Each row is a point on a landscape with many peaks, with its height.
A climber steps from a point to whichever of its 4 nearest points has the largest rise for the distance, and stops where none of them is higher. Distance is the straight distance between rows; heights are no part of it.
k_975: [ 92 145 120 111 161  49 138 151 106 113]  (h 336)
k_114: [101 164 127 102 108 111 149 126 104 120]  (h 71)
k_20: [ 94 183 133  95 104 122 151 126 100 100]  (h 40)
k_892: [155 180 109 144 157 199  99 140 157 122]  (h 175)
k_552: [130  94 183 139  70 151 147  80 124 132]  (h 289)
k_509: [109 101 167 128  99  99 170 108 113 125]  (h 227)
k_480: [ 73 115 193 119 104  86 153 129  92  98]  (h 299)
k_639: [146 148 106 151 156 207  63 153 165 128]  (h 209)
k_51: [143 187 106 113 116 168 135 124 136 122]  (h 383)
k_501: [150 153  98 134 126 198  84 131 154 130]  (h 285)
k_891: [156  52 139 142 110 113 137 107 132 151]  (h 328)
k_165: [127 135 104 143 136 221  37 146 162 135]  (h 15)
k_907: [144 177 104 138 195 121 134 150 154 116]  (h 680)
k_699: [ 80 122 185 135 129  62 131 154  72  87]  (h 573)
k_352: [114 173 107 108 154 112 147 138 127 115]  (h 381)
k_919: [101 157 144 108  89 128 153 106  98 114]  (h 104)
k_758: [ 81 101 179 133 136  47 151 148  80 102]  (h 305)
k_81: [142 118 118 121  98 146 136 108 126 143]  (h 277)
k_797: [118 196 106 128 209 110 134 155 144 107]  (h 629)
k_829: [136  85 177 137  79 141 155  93 130 140]  (h 292)
k_496: [120 132 124 110 128  92 161 124 111 128]  (h 230)
k_367: [146  61 173 145  96 135 143  97 141 147]  (h 304)
k_983: [158 102 106 132 136  97 143 125 140 147]  (h 474)
k_561: [123  80 171 135 107 103 166 105 131 137]  (h 273)
k_600: [ 87 131 192 110  72 129 163 101 106 110]  (h 99)
k_86: [165 149 105 160 194 174  98 164 167 133]  (h 240)
k_770: [ 96 152 121 110 143  74 143 140  99 109]  (h 267)
k_784: [100  81 170 131 124  66 169 123 116 126]  (h 187)
k_347: [ 93 116 163 119 119  77 163 129 102 113]  (h 322)
k_822: [159  89 110 130 121 116 138 121 131 151]  (h 406)
k_727: [149 105 133 133  71 177 110  93 114 145]  (h 231)
k_328: [170  70  88 142 133 127 104 142 146 166]  (h 671)
k_331: [129 153 113 110 137 110 153 122 125 128]  (h 237)
k_658: [163 115  98 164 200 173  77 169 167 145]  (h 256)
k_257: [156 120 107 124 114 138 129 118 138 145]  (h 288)
k_135: [ 94 115 138 116 145  52 154 138  97 119]  (h 605)
k_195: [160  87  93 137 120 148  87 133 141 159]  (h 509)
k_56: [151 137 107 117  95 160 120 113 133 135]  (h 217)
k_704: [121 209 108 112 154 138 137 139 132 100]  (h 550)
k_64: [100 176 112 120 185  70 136 156 126 108]  (h 492)
k_905: [168 116  84 136 159 139 100 145 165 149]  (h 528)
k_330: [135 111 102 131  90 195  52 120 136 144]  (h 268)
k_281: [153  83 137 136  84 156 117 102 128 148]  (h 249)
k_845: [145 110  90 138 123 188  68 132 151 144]  (h 627)
k_378: [144  72 165 145  64 171 119  80 128 142]  (h 275)
k_526: [157 152  96 131 119 166 111 128 144 136]  (h 226)
k_961: [ 77 144 155 109 124  74 147 139  84 102]  (h 265)
k_137: [ 99 137 151 105 100 109 158 115 105 121]  (h 157)
k_687: [133 126 107 115 152  90 151 130 129 133]  (h 363)
k_486: [135 188 106 145 221 109 141 154 149 114]  (h 655)
k_582: [149 123  98 151 162 185  67 157 165 144]  (h 320)

For each start below, name every point that the climber comes to, in order.
k_526 -> k_51, k_704, k_907
k_658 -> k_905, k_328
k_20 -> k_352, k_704, k_907

Call two points neighbours if one is among the 4 nearest of the other. Go from one point of each pair to the other, from neighbour to neighbour, staying as high as possible. Name the lowest point that can't be avoided.
k_699 and k_907 -> k_347
k_907 and k_135 -> k_975
k_845 and k_328 -> k_195
k_907 and k_328 -> k_687
